The views of a scene show one set of named points, each view turned or mirrored, and shifted as a whole, with a little noise and some points left out.

Scene 1
View 1
J414: [  6 -14  12   7  -3  -3  15  31  27  24   0 -17  21 -10 -14  17 -33   1
  20  15   5]
J478: [  5 -15  -2   3  -8   0  22  23  18 -13  -8 -10  -2  14 -14 -13 -10 -10
  12   5  28]
J621: [ 11 -18  16  -8  22 -18  17  23  10 -15  -9 -20   7  11 -11  -3  -6 -11
   7  12  -5]
J913: [ -6 -12   0   8  10 -34  14  12   0 -30 -27 -26  13   0  -8  -9  20 -32
   6   5  -1]
J751: [ -5 -23  16   0  -6  -2  35  13  18 -22 -42 -19  18   5  -5 -15  47 -19
  -2  17   4]
J328: [ -2 -14   7  -2  24 -36  12   2  -7 -39 -31 -30   7   9   1 -17  38 -32
  -3  13 -19]
J784: [ -1 -12  -2  -2  29 -29   2  20  -5 -22  -5 -28  11   9  -9   3 -11 -23
   6   1 -15]
J817: [ -6  -9  15  11   3 -29  36  34  21   3 -26 -44  67 -45  -8   7  -3 -60
   8  -9  -5]
J692: [ -8 -10 -25 -12  -2   3  23  22  -8 -43  -3 -24   0  16  -6 -36   2 -50
 -14 -19  27]
J424: [-15  -7 -20 -10  -7  13  -4  17 -10   9  18 -26   1  -2   7  -9 -24 -23
  -5   2  -7]
J721: [-15 -15 -26 -35 -15  43  25  18  -9 -45   4 -17 -14  33   6 -48  11 -37
 -31 -12  26]
J685: [ -3 -20 -10 -19 -24  43  27  23  13 -11  -1  -3 -13  25  -2 -26   1  -5
  -8   7  34]
J167: [  6 -12  -4  -8   5  -3  16  21   5 -19   3 -13  -8  18  -9 -15 -12 -16
   4   4  13]
J407: [-19 -22 -16  -8   6   7  26  24   3 -50 -18 -25  19  23 -12 -17  17 -36
  -9 -15  17]
J313: [-14 -24   9   4 -24  26  38  28  32   0 -27 -15  33  -2 -11   0  21  -9
   4  11  20]
J279: [-14 -19 -24 -25  -5  31  35  34   3 -49   1 -20   9  27 -10 -35  -6 -46
 -20 -27  38]
J819: [-18 -30   1 -24  10  28  27  21   4 -46 -19 -19  10  35  -6 -16  33 -14
 -18   3   0]
J425: [ -8 -25  17 -20  11  23   7  17   4   4  -2 -19   5  14   6   5   8  12
  -7  28 -30]
J514: [ -2 -23   5 -18 -11  31  38  29  21 -12 -11 -14  10  14  -7 -18   6 -14
  -9   6  21]
J931: [-18 -20   2   1 -11  21  11  22  15  13  -6 -20  23   2  -1  12   1   0
   4  16  -8]
J550: [-15 -21   6 -17  -8  22  35  27  13 -13 -19 -29  36  -5   0 -13  21 -32
 -14   0   0]
J118: [-11 -21  -2   2   3  -7  30  29  17 -26 -22 -24  37   1 -17  -3   5 -34
   3 -10  14]
J262: [ 11  -4  -6  -9   2  -7  12  24   1  -3  13 -17  -8   4  -6 -19 -37 -24
   4   0  16]
J283: [-18 -17 -24 -12 -11  28  14  30   3 -16  11 -19  10  18  -8 -12 -20 -22
  -7 -12  21]
J629: [  6 -22  23 -12  31 -11   8  23  10  -5  -8 -21   9  13  -8  12  -5   7
   8  23 -27]
J853: [ -7  -9  -3   5  14 -30  11  17  -4 -15 -13 -33  22 -11  -3  -5  -1 -41
   2  -1 -13]
J779: [ 16 -17   6  -8  21 -18  15  23   9 -28  -4 -13  -8  25 -17 -11 -16  -9
   9   7  12]
View 2
J853: [ 25   0  -8 -17  -5  -3  27 -11  -3  28  10   8   4  -2 -29 -19 -21  -1
 -17 -26  -1]
J692: [-26 -28  -1   0  -8  12   8 -14   1  -8  22  -1   4 -18 -18  10  -3  -9
 -19 -41  10]
J313: [-13 -13  -6 -15 -16 -18 -24   2   2   0   5 -25  13  25 -15 -18 -36  22
  11  19  -4]
J629: [ 31  14 -29  29   2 -18   2  26 -25  36 -11  -1  -1  13 -16 -17 -46  10
  -6 -18  -2]
J751: [ -1 -14  -7  -7 -24  -7  -4 -18  -8   8  14 -26   5  15 -14 -15 -66   1
  13 -14 -12]
J407: [-25 -25  -4   4   0   9   1 -20  -1   1   4  -1  17 -12 -30   2 -27   1
   3 -30   2]
J262: [  2  -3 -19   4  -8 -14   6  25 -11   8  13   7 -10   1  -3  -2   5   6
 -41 -24  15]
J514: [-20 -18  -9  13 -11  -9 -20  12  -6  -8  12 -26   6  11  -5   2 -24   4
  -2  -1   0]
J478: [-18 -10 -21  -2 -18 -17 -10  13  -9  -1   3  -2  -5  13  -3  -6 -22  16
 -25 -18  10]
J424: [ 20  13  23 -11 -13 -13  -7  28 -16   8  12   9  12  -9 -18  -2  21   8
 -14 -15  17]
J118: [-12 -18 -18 -13   3  -2   8 -16   6  11   2  -1  11   7 -29 -19 -27  11
  -8  -8  -2]
J425: [ 31  17   0  30  -9 -17 -16  30 -31  20   1 -15  10   9 -13  -3 -37   4
  13 -12   0]
J931: [ 16  12   2  -2 -11 -23 -22  24 -14  14  -3  -7  15  15 -18 -17 -21  20
   6   5   4]
J819: [-17 -19   2  32  -3   5 -16  -5 -15   0   2 -18  19  -6 -24   9 -45  -2
  23 -29  -3]
J721: [-36 -28  21  22 -15  13 -18   4 -10 -27  28 -18  12 -26 -10  31   0 -17
   0 -39  10]
J283: [-19 -11   3   7  -2  -4 -16  18  -6  -6   4   3  13 -10 -19   6  12  12
 -11 -15  15]
J279: [-45 -35   0  16   7  13  -8  -6   9 -22  17 -10  14 -19 -20  19   8  -6
 -10 -23   7]
J817: [ 29 -11 -21 -44  14  -9  36 -21  27  31  14  -7   8  18 -37 -42 -14   6
 -17  25 -17]
J167: [-10  -6 -17  11 -11 -11  -5  16 -15   5   5   0  -5   2  -6  -2 -18   6
 -23 -30  12]
J685: [-31 -14   1  14 -23 -14 -36  24 -14 -21  13 -19   6   5   3  15 -12   9
  -6 -13  11]
J328: [ 20  -7  -7   0 -17   5  25 -23 -18  26  11  -4  -2  -2 -24 -12 -63 -14
   0 -52  -7]
J779: [ -9  -6 -35  23  -5 -11   5  16 -17  13  -3   5 -10   6  -6  -4 -32   7
 -31 -37  10]
J550: [  3 -14   7  -3  -1  -1  -3  -3   4   3  17 -26  19   3 -24 -10 -22   0
  15   8 -10]
View 3
J279: [-13   8  25  -1  33 -15  58   1 -21  12  -5  -3  33  32 -10 -23   8  14
  -8   9 -20]
J621: [-13  -1 -11   3  10  18  -7   6  10  -2   6   0  21 -22 -16  13  -8  -6
   0  23 -13]
J913: [-26  -3  -5  -7   2  29   3  20   9  26  13  -5  20  -8  15  -3  -4  -8
  12  10   7]
J262: [-14  -1  -5 -22   3   2   2 -17 -19  13  16  17  22 -12 -25  -7  -6  10
 -16  19 -25]
J414: [-18  11 -37  -7  -5   6 -36 -27   3  -7   7  13  10  -3 -39   7 -20  -5
 -17   6  -5]
J313: [-24  22 -10  29   6 -13   3  -9   8  -2  -2   3   6  32 -17   7 -28 -17
   1 -19  13]
J779: [-10   0 -10  -5   5  12  15  -1   3   7  14  -5  22 -21 -16  15  -1  -1
  -8  32 -26]
J118: [-25  11 -11   3  15  11   7   0  16  12  -2  -7  20  26   1 -10   2   4
   1   2   5]
J819: [ -9   5  20  23  28   1  42  30  -9  -4 -12 -20  29   7 -14   3 -14 -21
  13   4  -3]
J283: [-13   8   3 -15  14  -7  26 -10 -33   6  -1  -4  29  17 -36 -19  -5  -1
 -14   2 -13]
J478: [-17  11 -11   0  -6  -4  19 -15  -4  13  15   4  16   4 -19  11 -12  -3
 -10  10 -16]
J817: [-39   6 -22  -4  21  24 -52  -7  33  11   0  22  14  29  16 -33   0  20
   6  -5  28]
J629: [ -9  -4 -19   3  11  27 -25  12   7 -17  -3  -8  19 -33 -33  18 -16 -18
   2  21  -6]
J550: [-24   7  13  18  32  -3   3   9  -2  -2  -9   9  20  22  -8 -16 -19  -7
  10 -10  11]
J692: [-20   1  20 -13  19   0  46   9 -19  29   8   2  31  11   5 -22   6   8
   0  11 -13]
J721: [-11   2  45   1  29 -23  68  13 -43  17   0   5  32  10 -15 -18 -10  -5
   1   2 -21]
J328: [-23 -11   8   5  10  37   8  39  12  21  11  -6  21 -28  21   2 -10 -17
  25  16   7]
J167: [-12   4  -2  -7   4   3  19  -4 -12   9  12   2  22 -11 -19   4  -8  -4
  -7  17 -20]
J784: [-15  -6 -15 -23   9  37  -9  14  -1  10   6  -8  29 -22 -13  -7   2  -4
   2  21  -6]
J425: [ -6  -3   4  10  17   9 -14  16 -18 -21  -8  -1  20 -27 -43  11 -33 -35
   8   3  -1]
J751: [-24   9   6  31   8   5  12  20  16   9   4   0   8   5  10  12 -26 -21
  19  -6  13]
J853: [-26  -7 -12 -17  11  36 -18  11  12  20  10   3  24  -9  10 -14   2   3
   6  14   6]
J514: [-14  13   6  23  17 -20  24  -4  -6  -3  -2   9  17  15 -23   4 -19  -7
  -1  -1 -11]
J931: [-20  14 -14   9   3  -4 -15  -8 -12  -8  -3   7  10  10 -36   0 -34 -24
  -2 -15  12]
View 4
J313: [ -4  12  -8  -8  -4   1  -7 -11 -12  13  -5  -4  27  -5  -5  21 -18  17
  38 -15 -11]
J118: [ -4  -4 -10  10  -2  18   6  -7 -11  -4  -1 -25   9  -4  -4   3 -10   0
  32 -17  -3]
J283: [-20 -32   6  -1  -6 -16   3  -4   8  12  -4 -16  11  20   6  -5  -9 -16
  -1 -38 -14]
J685: [-17 -18  -7 -17 -12 -30   0 -10   8  25  -6  15  30  21  11  29 -11 -11
  -1 -33 -16]
J819: [ 14  -1   4   5  16 -15  15 -29   0 -16   0  14  20  -5  19  15   0 -33
  12 -35  -8]
J913: [ 16  -3 -15  22 -15  15  26  -7  -7  -5  -5 -16 -25 -15  10   6  -6 -23
  14   9  -1]
J167: [ -1 -21 -21   0 -11 -11  10   1  12  13   4  -5  -6  14  14   8 -13 -20
  -5 -11   3]
J629: [ 38  -2 -23 -11  14 -12 -12   1  14   6  13  -7 -18 -13  19 -14 -22  -7
   6   9  26]
J853: [ 12 -12  -8  21 -15   5  23   7  -3  -2  -8 -25 -33 -15   5 -20 -15 -10
  18   2   2]
J931: [  9   1   4 -14   2 -17 -23  -9  -2  25  -4 -13   2 -10   6  -5 -20  12
  17  -8  -2]
J328: [ 31   6 -13  26  -9   4  37 -13  -4 -16  -4   4 -30 -26  20   5  -5 -34
  14  10   3]
J414: [  4  -9 -25 -16  -8  -3 -26  16   9  35   8 -28  -7   3   0  -8 -30  23
  14   8  18]
J550: [  1   4   4   6  -1 -11  17  -3  -7  -8 -13  -1  12 -10  -4  -2 -17   5
  39 -31 -11]
J424: [ -9 -28  22  -1 -19 -31  -2   2   7  29 -18 -20 -20   0   6 -25 -19  -3
  -6 -21 -15]
J279: [-28 -33  -3  12  -3  -6  35  -7   6 -14  -5  -5  25  28   3  11  -2 -31
   6 -60 -19]
J721: [-19 -29  14   8 -13 -35  41 -16   9  -4 -16  21  20  21  15  19   0 -41
  -5 -57 -27]
J425: [ 32   3   3 -16  12 -40 -13 -10  12  15   0  12  -5 -17  20 -12 -21  -5
   8 -10  11]
J514: [ -5  -4 -12  -9  -2 -16   8  -4   4   7  -1  10  25   9   5  20 -16  -2
  19 -29  -6]
J478: [ -7 -15 -24  -4 -13  -1   2  -1   8  21   5  -7   6  14   9  22 -12 -11
   2  -6  -2]
J407: [ -4 -14  -3  20   0  11  26 -20  -6 -16  -4 -12  11   3   9  11   3 -31
  15 -31 -13]
J692: [-18 -30  -5  23 -19  -2  42  -4   2  -9 -12  -7   0  15   8  10  -2 -34
   0 -35 -18]
J779: [  9 -20 -35   0  -1   0   9   3  16   7  13  -6 -10  15  19   9 -12 -26
  -8  -2  15]
J817: [  1   3 -17  24 -15  28  22  26 -17  -7 -11 -43 -19 -20 -22 -24 -29  31
  59  -5   6]
J621: [ 21  -8 -29   1   1  -4   6   7  10   3  11  -6 -12  -2  14  -2 -18 -15
   6   1  18]
J784: [ 17 -17 -14  13  -3   2  12   2   9   0   5 -24 -32  -6  14 -19 -11 -24
  -1   4  13]
View 5
J853: [  1  15   8 -31 -22 -23  -5   9  29  13 -23  -4  17   5  -5  -3 -10 -16
  21  -7   0]
J819: [ 31 -15  54  -4 -30  -5  26  -5   1 -25 -22   7 -17  35   8   9  -3  -1
  38   2   9]
J313: [ 15  16  10 -28 -35   6  27  22 -23 -22   3 -27 -14  38  -6 -24 -13   3
  31  10  15]
J478: [  8  16  10 -14 -16  -9   8   7  -2   0 -35 -25   3  47   6  -9 -19  20
  33  24   3]
J424: [ 22 -11 -15  -2 -19 -24   3 -11   6  13 -26 -17   9   0 -19 -27   5  29
  14   5 -19]
J931: [  7   6  -1 -18 -17  -3  16   2 -32  -7  -7 -11   5  18  -4 -24   2  10
  15   3   1]
J414: [-14  30 -27 -25  -8   1  -2   4 -30   9 -14 -21  27  34  -2 -16  -3  11
  17  13   3]
J425: [  8 -17  16 -11 -15  -7  15 -18 -44  -8 -19   9  15  15   0  -4   6  -2
  10  11   1]
J621: [ -5  12  15 -22 -13  -7  -2  -4  -5   5 -34  -1  22  36   8  11 -11 -10
  27  12   8]
J118: [  8  29  14 -27 -29  -2   8  18  25  -7 -12 -16  -3  32   0  -3 -10  -4
  37  -7  10]
J721: [ 57 -37  38  17 -45 -21  22 -14  32 -12 -41 -22 -22  38  -9   0  -7  27
  47  25   2]
J262: [ 10   5 -11  -6 -18 -15 -10  -8  12  22 -46 -24  21  36  -4  -3 -11  22
  29  23  -4]
J328: [  4  -1  51 -38 -19 -31   5  13  21   0 -37  13   7   8  10   9 -24 -36
  20   4   8]
J779: [ -1  13  19 -12  -5 -11  -5  -5   6   7 -47  -7  18  48  15  14 -14   7
  34  20   3]
J514: [ 25  -3  15 -10 -36   3  20   2 -11 -15 -18 -22  -6  48  -5  -5  -9   9
  39  22  16]
J784: [ -5  14  14 -20  -6 -20  -9  -5  19  14 -36   6  23  16   8   8  -3  -5
  22  -5  -4]
J279: [ 46  -6  26  13 -45  -6  14  -6  47 -10 -27 -27 -20  51  -5   6   1  26
  59   6   6]
J751: [ 11   2  43 -38 -33 -12  24  24  -8 -19 -15  -7 -10  27   1  -7 -27 -26
  25  16  19]
J913: [  1  14  32 -36 -18 -26   2  17  23   2 -32  -2   7  16   6  -2 -22 -19
  24   2   2]
J167: [ 11   5  13  -9 -15 -14   1  -6   5   5 -43 -15   9  40   6   1 -12  17
  33  22   0]
J629: [-14  10  13 -21  -5  -4   1 -13 -32   2 -28  15  31  25  12  10   1 -13
  15   6   4]
J283: [ 29  -1   4   8 -26  -7   9  -9  15  -2 -25 -24  -4  32  -5 -12   5  37
  37   5  -6]
J407: [ 26   6  41 -11 -30  -9  16   7  34 -15 -22 -10 -17  33   6   2  -7   4
  44  -7   5]
J685: [ 28  -8  14   1 -26  -1  23  -3 -19 -15 -27 -28 -11  52  -1 -13  -9  31
  36  30   5]

In a view up to two points have been moved. Name them for each view, in the order of its rows, or write none.
view 1: J424
view 2: none
view 3: J853, J931
view 4: J118
view 5: J685

Scene 2
View 1
J940: [ 44 -19  23  -7 -41  42  15  -1  17   0  12  20 -39  -4  -6  12  24  -9
  30 -16  31]
J450: [ 14  -9   3  33  -4 -23  -8  10  13 -10 -59 -13  31  21  16 -23   6  -6
 -15  -5   1]
J301: [ -7  15 -29  15  -4 -45  11  -1 -27   0 -43 -32  10  23  12 -20  41  -4
 -43   9 -12]
J430: [  5   5  -8   0   6 -25   2  -5 -19  -9 -13  -5  18   7  13  -1  33   2
 -19  17  -5]
J977: [ 30 -11   5  24 -37  10   3  15  26   2 -40   2   0  29  -6 -21   6  -7
 -17 -29   7]
J645: [ 40  -9  -3 -16 -12  23  15  -5   8   1   2  12 -25  13 -18   6  16 -29
   2 -11  21]
J172: [  4  16  -7  24 -10 -13  -6  22  -8 -20 -21   4  -1  36  12 -19  16   2
 -40 -21  -4]
J500: [ 24  -6 -10   0  -5  -3  -6   6  16   1 -32  15  34  34 -21 -19   0 -11
 -39 -11 -14]
J74: [ -2  20 -29  29  -7 -31  -7 -14 -16   3 -37 -48  -8  20  33   4  26 -34
 -24  12  -1]
J344: [ 20  -6   2   5 -22   2  -9   4  15   3 -22  17  29  21  -7  -9  13   8
 -25  -5 -16]
J701: [  1  17 -19   1  18 -28   0  -5 -30 -15 -11 -13   2  15  14  -1  31 -15
 -27  14   0]
J380: [  3   2 -10  15   4 -32  -3  -3 -11  -6 -35 -17  24  15  17  -8  24  -7
 -19  14  -5]
J983: [ 25  -3  -6  24 -17  -1   0  12  15  -5 -41  -2   1  33  -2 -21   4 -20
 -24 -24   5]
J896: [ 27 -13   0  27 -23  -4  -3  10  25   2 -52  -3  17  28  -3 -22   2 -12
 -18 -19   1]
J696: [ 21  -3 -14  -6  28 -15  -7  -4  -1 -10 -21   5  25  22  -4  -3   6 -26
 -19   8   3]
J899: [ 25  -2  -2   7 -23   8   8   4   5  -1 -15   2 -14  17  -4  -5  19 -11
 -12 -14   9]
J22: [ 22  -3 -14  13 -11  -3 -15 -10  18  12 -34  -7  27  26  -2  -1   0 -27
 -24   2 -13]
J164: [  7  -5   3   5 -26 -15   3   1  -2   4 -27   5  30   7   3 -13  33  23
 -23   8 -19]
J127: [ 15  11 -12  -6   4  -2   4   0 -15  -9   1   6 -10  21  -1   2  23 -15
 -25   0   3]
J296: [ 17 -23  12  25 -13 -28   1  14  18  -5 -66  -3  45  14   2 -33  12  16
 -15  -4  -4]
View 2
J74: [-11   8  17  -1 -18 -37   8 -14  28   3  -7   6 -39  -7 -14  30  -6 -12
 -38 -23 -13]
J450: [  2  -5   8  -8  -6 -18   8  -1   7  -8 -21   2  -2   8 -32 -31  -7   9
 -25  19 -16]
J896: [-17  -7  13  -1  -3   2   7   3  -2  -6 -20   2   3   8 -15 -27 -15  33
 -14  18 -23]
J701: [ -6 -15  11  -8 -12 -28  20  -9   0 -14  -6   3  -9  -7   3  21  15 -30
 -12 -37  -3]
J301: [-22  -6  -3  -7 -20 -40  26 -11  13 -30 -23  -1 -30 -11 -28   3  -7 -15
 -20 -38  -5]
J977: [-20  -6  15  -5  -3   6  14  11 -13   1 -20  -5   1  -1   0 -21 -19  49
  -7  10 -32]
J172: [-13 -14  18 -29 -23 -27  29  -8 -14  -6 -20 -17  -3  -2  -9   4  -7  11
  10  -9 -19]
J164: [-11 -25  -7   4  -5 -21  29  20 -28 -20 -30  -6   3   2 -14 -30   4  -6
 -23 -18 -47]
J430: [ -3 -23   4  -1  -7 -26  23   3 -10 -16 -11   3  -3  -5  -1   0  18 -30
 -19 -30 -18]
J645: [-15 -14  21  11  17  25   6  17 -19   7   3  12  11  -7  51   9   6  28
  -3 -24 -16]
J983: [-17  -4  19 -10  -6   1  10   0  -1  -1 -15   0   1   4  -6 -10 -19  35
  -4   7 -13]
J344: [-27 -30  14   8  -6   1  18  11 -27 -13 -22   0  17  11 -10 -18  -4   5
  -6   0 -40]
J899: [-23 -15  17   3   2   7  19  14 -21  -1 -11  -1   1  -6  24   2  -6  28
  -5 -22 -31]
J22: [-30 -16  25  15  -9   5  -2  -3   1  -7 -14  17   3  13 -17  -1 -13  -2
 -20   6 -27]
View 3
J696: [-27  -5   7 -19 -16   6 -28 -22 -15 -41 -26 -16   5  -5 -12  -3 -26  24
  16   8 -13]
J701: [-11  -6 -10  -2   2  -4 -12 -32 -27 -12   0   0   8  -3  -4  16 -21  14
   6  14  -4]
J344: [-12 -27  16 -23  -6 -17 -22  22  10 -30 -37 -11  14 -15  19 -14 -18  33
  19  -6   4]
J983: [ -3 -12   8   2  -5  -5 -13   3  -1 -36 -39   0 -17 -16   2 -25   1  42
  17 -29 -16]
J450: [-17 -20  13 -14 -20 -18   5   0   0 -36 -31  -9   3  16  -2 -13   6  18
  19 -43 -16]
J301: [  0  -4 -11  -3  -6  -5  13  -7 -33  15   2 -17  -3   9   1  14  -2  15
   9 -16  10]
J127: [ -4 -11  -6  -1   9  -2 -28 -15 -12 -25 -17   7   1 -25   4   2 -23  33
   9  22  -2]
J380: [-15 -16   2 -10 -12 -13  -5 -14 -18 -16  -8  -8  12  17   1   8  -8  13
  12 -12  -2]
J74: [  0 -11  -1  22  -4   3 -20 -35 -36   3   0  11   0  12   5  -3   0  24
   2 -22  -5]
J296: [-21 -23  12 -29 -22 -25  15  26   9 -41 -38 -20   6  19  -1  -5   7  17
  24 -39  -8]
J430: [-16 -17  -7 -12   0 -14 -10 -11 -14 -21  -8  -3  19   6   2  22 -17  11
   9  14   2]
J172: [  4 -15  -4  -7  10 -24   8 -13   4 -11 -19   0  -4 -32   6 -18 -17  25
  11 -15 -10]
J940: [ -4 -34  -4  23  26  -7 -58  29  18 -83 -52  56   1 -22  18   6  11  61
  12  36 -11]
J164: [ -9 -30   5 -23  -1 -23  -7  28   4 -18 -23 -14  19   2  19  10 -10  22
  15   0  13]
J22: [-18 -20  23 -10 -20   3 -41  -3 -11 -24 -31 -13   6   4  10 -23 -14  36
  16 -21  -1]
J500: [-16 -12  17 -28 -17  -2 -22  11   3 -30 -40 -27  -3 -23   5 -23 -24  37
  23 -12  -2]
J899: [  1 -19   1   4  11  -4 -33  15   0 -35 -35  13  -4 -24  15  -7  -4  48
  13   9   0]
View 4
J22: [  3  -4  -4  -4  -7 -10   4 -15 -22 -28 -35   1 -12 -39 -12   5   0 -18
  12   3  10]
J344: [ 15  -3 -14  22  -4  -4   6 -13 -12 -22 -14 -17  -3 -33   9  14  -6 -35
  22  -9   9]
J380: [ -8  15   3   4  -6  -4  16 -16  -9 -22 -19 -21 -22 -37 -17  11 -43  -4
  -5 -21  16]
J940: [ 62 -16  16   7 -48  29  15 -31  -7  20  39 -47  -3 -27 -11 -11  39 -16
  46  18  32]
J74: [-17  11  18 -32 -27 -14  -2  -9  -5   0 -27 -12 -17 -41 -40  10 -42  18
 -27  -6  18]
J172: [  1   4  16  26 -19 -19 -14  -8 -10   2 -16 -27  19 -28  -6  14 -28  -9
   3 -36   4]
J500: [  5  -7 -11  26  -3  -9  -2 -18 -22 -39 -28  -4   4 -21   3   4   2 -26
  24 -22   4]
J127: [  6 -16   0  14 -22  -1 -12 -25 -14 -10   9 -23   1 -27 -16  -3 -23   8
  13 -14  35]
J301: [-24  16  -9 -10 -17 -11   1  -7   6 -23 -15 -22  -9 -16 -26  18 -53   3
 -27 -40  10]
J977: [ 31   7  13   8 -28  -4   6 -10  -7  -3 -21 -19   9 -16  -6   9  22 -32
  19 -15 -13]
J296: [ 12  35   8  21  -1   5  35 -12  -9 -33 -35 -22 -21 -24   2  19 -16 -40
  10 -30 -21]
J896: [ 18  15  15   7 -15  -5  15 -12 -16 -18 -36 -12  -1 -24  -9   8  12 -29
  14 -17 -14]
J899: [ 24 -11  -3   7 -31   3  -4 -18  -7  -3   7 -27   4 -20  -8   2   8 -16
  19  -8  20]
J164: [  9   7 -22  14  -5   3  16  -8   3 -22  -3 -32 -14 -29   7  19 -31 -35
   9 -18  11]
J983: [ 16   6  19   8 -25  -9  -1 -14 -15 -11 -28 -13   9 -19 -15   6  10 -14
  10 -21  -8]
J696: [ -3  -4   6  20  -2   3   5 -35 -32 -41 -17  -8 -16 -33 -17  -8 -19   8
  19 -17  25]
J645: [ 32 -22   5   6 -35  16  -1 -36 -19  -9  18 -23  -1 -16 -19 -16  24   2
  34   1  33]

In a view up to two points have been moved. Name them for each view, in the order of its rows, or write none.
view 1: J899
view 2: J164
view 3: J74
view 4: none
